Each row is a point on a tangle of strands that fork and nearly touch. The rows are in no order.
(in the rows, 128 means zero)
Points whose rows are less than 97.7 apart are linked; no others are.
Q_252: [125 143 154 128 132  84 118 119 106 109 146 134 149 137 124 113 110 123
 142 125 114 115 100 147  96 169 144 120 112 112 125 134 136 139 126]
Q_703: [161 120  79  93  97 167 130 123 168 105 115 140 105 109 119 122 137 146
 116 123 133 135 219 104 196 117 144 145 125 135 123 140 119 133 105]
Q_507: [160 139  39  59  85 185 183 126 190  93 136 134  94 113 127  96 123 140
  94 105 146 131 179 123 145 153 125 133 164  99 172 139 101  98  71]
Q_249: [106  94 203 175 153 128 121 178  96 160 116 121 113 163 148 152 171 147
 137 157 163 111  95  94 139  56 117 126  91 155  77  99 151 129 169]
Q_509: [ 90 140 101 125 129 116 184 152 152  93 144 155 108 159 147  80 108  82
  86 119 123 115  81 134  61 144  97 113 172  54 131  86  98 126  86]
Q_318: [105  79 237 182 168 114  97 194  66 154 147  91 135 167 139 121 195 139
 131 164 168  93  58 128 122 103 138 127  86 164  49 115 166 119 125]
Q_245: [141 158 102  98 143 101 154  86 124 110 121 177 167 165 115 103  75 141
 152 112 126 119  63 144  73 136 125 113 133  90 159 112 107 103 152]
Q_907: [123 115 128 127 113 128 110 153 142 105 122 141  96 132 120 125 147 133
 102 149 132 119 181  90 176 102 141 138 113 126  79 119 146 148 125]
Q_406: [175 128 114  93  96 137  86 106 148  79 113 136 123 102 105 110 152 155
 109 144 123 122 199 115 177 146 166 153 105 137 101 154 131 127  87]
Q_871: [118 153 129 129 118  98 134 115 120 107 161 125 143 121 129 107 105 104
 136 112 107 121 114 159  83 187 141 119 129  97 143 138 125 146 107]
Q_132: [ 77  85 223 177 159 107  88 197  74 161 163  75 120 139 157 125 196 119
 131 162 155 115  87 151 123 122 135 129 108 152  60 122 172 148 114]
Q_977: [114 133 148 156 142 132 139 120 114 176 116 116 144 126 140 173 125 128
 167 114 130 144 119 131 115  94  96 121 126 146 167 111 124 135 174]
Q_213: [160 110 101 133 120 188 115 113 137 171  86 118 129 110 120 169 126 147
 142 127 125 165 199  80 211  74 122 140 127 189 143 137 145 127 172]
Q_517: [ 63  94 185 170 146  87 150 197 135  94 140 147  92 155 173  86 119  96
  78 140 144  93  78 123 105 113 131 115 128  74  42 102 121 151 109]
Q_764: [172 145  63  84 106 169 135  93 165 133  98 145 135 101 105 133  99 144
 140  96 131 151 165 117 167 133 130 133 126 144 177 147 114 109 139]
Q_596: [146 133 154 127 130 129  94 110  98 155 131 100 146 114 113 168 139 136
 155 132 108 141 133 121 144 138 138 129 105 174 143 140 152 135 154]
Q_22: [140 113  84 138 119 187 150 126 157 175  96 122 117 110 123 166 115 135
 136 113 130 158 200  86 204  76 105 129 141 162 157 125 134 137 167]
Q_480: [100 111 164 149 136 142  83 145 101 173 165  57 114  93 133 179 181 112
 132 143 111 144 159 130 160 139 147 128 125 176 122 141 161 162 128]
Q_955: [119 151  83 106 130 136 170 124 159 127 116 158 122 144 122 119 100 114
 122 106 133 129 108 118 106 113  95 115 151  91 166  90 106 118 134]
Q_292: [113 151 104 139 140 139 168 114 143 160 110 146 144 136 128 142  98 114
 158 105 134 141 100 126 100  94  79 110 150 104 185  88  99 121 154]
Q_646: [ 71 138 151 172 131  95 136 157 113 135 163 115 137 127 162 113 127  82
 143 116 123 127 100 178  73 154 106 115 151  88 121 112 100 160 103]
Q_408: [185 145 137 109 131 134  84  83  88 150 114 110 169 116  97 163 121 151
 162 131 102 152 126 121 148 144 143 134  98 193 158 160 149 116 159]
Q_287: [ 60  97 209 184 148 103 111 199  90 170 157  82 120 133 177 139 182 105
 139 145 155 123 101 170 106 113 117 129 130 128  78 112 141 161 125]
Q_49: [136 121 188 159 167 128 110 111  64 202 133  69 152 135 144 189 172 145
 188 141 123 140 101 161 106 109 119 123 123 201 151 144 147 116 169]
Q_87: [117 154 112 122 122  92 156 107 126  92 161 143 144 138 133  85  93 100
 130 110 109 114  92 164  56 189 134 112 147  75 145 129 116 132  93]
Q_131: [105  93 156 145 115  91 119 167 152  57 131 158  72 138 135  76 137 119
  49 164 126  91 142 107 141 131 157 142 126  88  28 133 143 135  80]
Q_206: [155 136 100 127 135 165 133  96 137 165  66 146 147 124 121 160  89 149
 160 113 136 164 141  95 162  74  97 137 126 169 175 133 135 108 196]
Q_396: [191 148  72  81 115 164 108  76 145 134  78 148 156 101 100 135  91 160
 154 104 124 163 152 121 169 129 135 146 114 163 176 162 118 101 156]
Q_696: [143 147  51  73 116 146 169 115 175 107 103 168 113 141 114 105 101 131
 105 111 141 126 127 116 126 116 105 132 153  96 159 106 104  98 130]
Q_409: [157 145  73 100 103 171 143 102 164 137 127 125 125  93 111 142 112 126
 129  90 123 144 172 123 157 157 136 122 129 130 180 145 114 127 120]
Q_243: [143 121 154 131 110 142  55 134 108 125 156  83 125 101 106 136 185 131
 104 155 107 129 180 105 187 151 167 142 101 177  86 144 176 141  98]
Q_902: [160 109  74  68  83 151 152 117 181  36 136 147  90 100 130  80 144 161
  84 133 149 119 211 128 155 157 149 159 149  98 122 159 108 105  38]
Q_823: [ 78 136 127 146 143 111 176 162 144 112 136 156 115 159 151 101 113  90
 111 117 135 113  81 133  74 117  94 108 159  63 124  78  92 138 112]
Q_872: [133 145 124 144 142 137 147  94 117 170 103 135 161 132 131 161  97 134
 177 105 129 150 104 132 109  94  94 120 130 140 190 115 116 120 180]
Q_982: [ 70 109 184 168 139 114 108 179 104 159 159  88 112 118 156 148 171 104
 130 145 136 130 131 136 130 118 126 128 123 138  96 115 153 170 130]
Q_269: [ 90 100 167 146 134  87 136 173 147  69 127 163  88 153 140  85 117 116
  65 150 132  89 101 108 118 122 146 125 123  83  45 118 127 129 109]
Q_174: [ 71 126 171 175 132  89 112 161  95 146 174  90 139 116 166 123 142  88
 145 127 120 130 107 195  83 165 122 121 144 111 107 130 117 170 104]
Q_268: [128 119 173 159 149 132 129 128  98 175 101 121 138 143 144 172 140 149
 166 136 141 139 110 113 130  71 102 127 106 171 141 114 144 124 187]
Q_516: [164 129 178 142 161 128 102  94  58 182 122  86 164 137 125 178 151 154
 184 145 118 143  94 137 118 115 126 126 106 213 155 150 156 111 171]
Q_139: [110 148 110 129 101 117 145 126 140 100 172 113 109 101 140 102 111  86
 107 104 106 124 138 153  91 200 138 126 141  87 140 147 126 152  71]
Q_659: [149 138  70 121 127 182 157  98 163 172  76 142 141 116 119 152  83 137
 151  97 135 163 153  99 167  81  92 127 146 151 193 126 120 110 175]
Q_770: [162 124  71  57 135  88 146  87 159  50  86 197 142 158  93  81  92 167
  87 144 139  96  74 142  88 135 146 153 133  79 119 137  93  66 132]
Q_986: [125 114 142 130 107 114  97 153 140  84 130 140  92 126 120 102 154 129
  83 158 126 109 176  98 165 131 155 143 112 117  57 131 154 144  94]
Q_608: [107 132 141 157 134 132 102 119 107 176 169  68 140  87 134 185 150 104
 149 116 102 147 140 173 120 177 140 120 142 148 164 151 118 160 132]
Q_14: [147 158  75  73 132 102 163  86 144  85 125 183 155 163 108  87  77 136
 120 116 126 114  68 148  67 150 129 123 145  75 157 117 108  86 133]
Q_950: [121 121 153 135 118 137  83 140 110 146 155  84 120  99 121 155 167 118
 122 139 109 136 169 113 167 147 153 134 110 163 113 139 164 155 122]
Q_471: [ 93 157 100 161 121 138 151 137 144 158 155 105 132 111 133 136 125  77
 143 106 114 140 125 156  87 150  94 107 169  91 178 109  82 150 104]
Q_305: [164 140 145 103 145  63 122  93 108  72 115 183 172 173  97  82  82 165
 128 145 117  90  61 143  84 160 165 117 113  99 105 146 121  98 139]
Q_981: [104 106 187 174 152 131 138 161 105 175 107 126 119 152 157 164 154 143
 151 140 158 123 107 106 130  51 101 125 105 149 113  96 139 132 182]
Q_128: [123 125  93 154 131 179 164 117 156 191  93 121 132 114 130 173 104 124
 148 106 134 157 162  98 163  71  79 119 153 150 185 112 123 133 176]
Q_469: [104 120 181 170 156 125 113 126  84 202 141  68 146 121 154 192 172 131
 181 129 123 142 116 178 106 110 111 122 140 172 153 135 126 132 163]
Q_648: [ 90 116 185 165 139  63 130 154 104  96 160 138 136 142 162  77 108  98
 120 130 120 100  71 169  73 173 141 110 129  83  79 127 130 149  96]
Q_73: [152 167  73 109 126 149 151  77 140 154 121 136 162 116 108 138  82 123
 165  92 116 151 111 141 106 146 113 113 140 116 208 128 107 110 148]
Q_722: [107 159  90 127 121 135 167 129 150 130 144 130 123 127 128 114 110  89
 129 104 120 131 118 136  87 148 102 110 158  81 171 103 100 136 105]
Q_544: [112 132 148 146 131 128 121 128 114 166 137 100 134 109 132 171 137 118
 153 121 118 142 137 131 131 126 119 122 123 148 152 124 134 149 154]
Q_962: [ 78 113 190 174 139  77 113 172  97 127 164 108 130 130 166 104 139  97
 129 138 127 115  90 168  92 159 132 119 122 106  79 124 141 164 105]
Q_838: [101  98 163 156 141 159  88 153 101 187 156  61 103 106 133 181 195 123
 131 153 122 146 169 107 182  99 137 131 123 189 111 127 176 156 141]
Q_855: [168 126 131 116  93 146  67 123 132  95 136 105 121  95 107 118 176 144
 101 151 112 124 214 106 197 148 172 151 103 155  84 149 154 137  80]
Q_430: [ 91  78 226 185 162 127 106 203  85 161 138 100 110 166 147 132 196 142
 125 163 172  99  81 106 136  72 130 129  87 158  49 102 162 130 142]
Q_903: [150 146 154 116 136  69 119 103 100  88 134 159 164 155 111  92  94 147
 138 136 112 101  81 147  88 174 160 115 108 107 114 144 137 117 128]
Q_783: [ 73 112 143 153 116 116 137 186 141 112 157 126  73 122 153 105 139  92
  79 139 132 116 161 109 142 125 129 130 133  97  67 116 149 177  96]
Q_740: [163 141  41  59 101 165 166 109 186 102 107 154 112 119 114 103 111 144
 110 108 145 132 161 121 147 130 121 138 148 110 165 132 104  96 107]
Q_990: [ 83  98 139 149 116 106 140 184 152  78 146 147  59 135 152  87 134 102
  53 149 133 101 160  99 144 122 138 134 137  85  40 119 145 161  82]
Q_556: [163 152  67  90  92 176 150 103 169 115 152 119 119  85 119 125 114 123
 118  85 124 139 170 137 137 191 148 123 133 110 185 160 108 121  86]
Q_882: [179 133 174 140 157 130 102  99  63 165  94 123 167 154 119 160 131 167
 175 152 133 141  83 111 125  88 115 133  90 209 139 143 156  95 186]
Q_403: [124 113 162 137 112  86 100 149 137  65 133 151  96 128 123  81 138 123
  71 159 118  98 142 113 138 155 162 140 114 102  51 142 154 131  82]
Q_302: [ 91 128 159 171 143 126 112 134 103 190 155  72 140 105 148 189 159 111
 163 123 117 145 132 174 111 130 114 119 150 150 157 134 116 151 150]
Q_989: [182 123  34  75  97 199 155 107 191 122  98 148 117  99 120 117 120 161
 129 110 143 151 211 115 205 114 135 139 142 145 167 151  94 107 107]
Q_866: [181 132 162 122 140 150  55 100  76 159 135  77 155 115  91 174 172 145
 143 153 106 146 132 106 171 134 148 137 104 230 126 152 175 114 133]
Q_930: [ 95 149 117 177 129 143 143 123 128 187 145  98 155 110 134 171 129  97
 167 103 116 149 124 170  90 128  83 107 171 112 187 116  76 139 135]
Q_420: [174 136 133  94 155  79 119  92 115  78  82 191 172 180  91  96  76 184
 132 154 132  92  44 130  96 115 155 125 105 111 102 141 100  85 164]
Q_399: [173 129  84  73  99 140 116 102 167  75 101 155 116 109 110 105 133 158
 111 129 135 123 190 118 165 137 151 153 120 122 122 152 115 114  91]
Q_586: [162 131 108 115 129 150 112 107 135 141  71 155 133 132 113 147 107 156
 147 133 137 151 148  88 172  76 113 141 113 166 140 130 136 114 180]
Q_353: [169 128  95  70 150  80 125  85 143  60  72 201 157 167  87  90  83 180
 109 151 134  97  59 135  97 119 152 142 119  96 109 142  92  75 152]
Q_32: [ 95 135 142 152 132  75 151 131 114  93 166 144 140 145 156  74  97  88
 128 117 112 110  73 173  49 181 128 107 151  69 111 120 111 144  88]
Q_547: [181 152 102  98 126 143 106  74 118 143  94 136 165 115 101 151  92 153
 163 110 112 158 130 123 147 134 132 137 107 166 177 157 130 108 170]
Q_811: [140 157  92 112  98 141 141 107 144 107 168 112 121  93 124 120 110 103
 120  92 109 132 150 151 106 209 152 125 135 100 170 157 119 139  80]
Q_636: [121 104 175 155 144 146  93 146  95 175 129  91 117 133 125 172 181 141
 142 156 133 140 141  93 168  76 122 135 105 194 108 119 172 135 161]
Q_826: [ 73 114 165 161 127 113 120 181 122 135 154 111  99 120 151 129 153  99
 109 142 134 124 145 118 138 122 128 127 124 117  83 114 150 174 119]
Q_830: [167 118  64 103  99 196 140 117 173 139 114 131 114  94 119 141 126 146
 127 106 130 152 225 105 214 119 141 134 132 153 153 146 113 132 119]
Q_975: [144 129 119 114 118 136 111 127 138 122  99 145 117 129 109 139 127 143
 127 133 131 131 160  93 169 100 129 137 111 142 116 121 137 134 149]
Q_122: [152 139  54  54 125 112 166  96 166  69 105 188 135 161 106  85  92 148
  90 126 140 110  77 140  84 137 123 141 146  75 145 118  98  69 130]
Q_639: [146 116 180 140 148 139  72 127  75 167 140  79 135 129 110 170 182 142
 147 159 123 139 120 107 156 111 134 133 101 215 116 135 178 121 144]
Q_821: [149 118  63  71  92 156 166 133 182  65 129 149  86 118 127  91 135 144
  83 123 148 119 196 117 152 142 134 149 153  96 127 141 110 112  68]
Q_519: [145 165  89 106 141 122 155  79 125 138 115 162 172 148 114 120  74 136
 171 103 122 138  76 145  83 128 110 112 137 102 188 111 105 104 161]
Q_59: [ 75 117 152 149 143  97 167 175 143  92 134 162 103 164 159  97 110 100
  91 126 140 100  79 123  90 113 115 112 141  69  84  90 105 138 117]
Q_121: [110 136  99 105 127 101 178 133 152  70 139 172 116 163 132  74  96 104
  77 120 124 103  75 138  63 155 121 122 157  59 121 104 110 105 100]

Follow the links from the first point to the second, and from the first to the third. Name the last point that the two ways share.
Q_930, Q_516, Q_408 | Q_544
Q_517, Q_292, Q_469 | Q_977
Q_556, Q_507, Q_269 | Q_977
Q_882, Q_821, Q_353 | Q_544
Q_32, Q_740, Q_770 | Q_871
Q_646, Q_73, Q_408 | Q_871
Q_292, Q_59, Q_659 | Q_131
Q_507, Q_907, Q_59 | Q_131

A fork is a point with three links, a tip a point with one. Leave the first point through the second and follow the links. Name the first fork or tip that comes.
Q_131, Q_990 | Q_977
Q_318, Q_132 | Q_131
Q_305, Q_420 | Q_73
Q_245, Q_14 | Q_871
Q_950, Q_243 | Q_989

A fork is a point with three links. Follow the links from the first point to the second and name the forks in between, in order.
Q_353, Q_882 | Q_871, Q_544, Q_302
Q_930, Q_252 | Q_955, Q_977, Q_544, Q_871
Q_469, Q_507 | Q_302, Q_544, Q_977, Q_955
Q_823, Q_302 | Q_131, Q_977, Q_544
Q_962, Q_519 | Q_871
Q_783, Q_811 | Q_977, Q_544
Q_696, Q_396 | Q_955, Q_977, Q_544
Q_907, Q_696 | Q_131, Q_977, Q_955
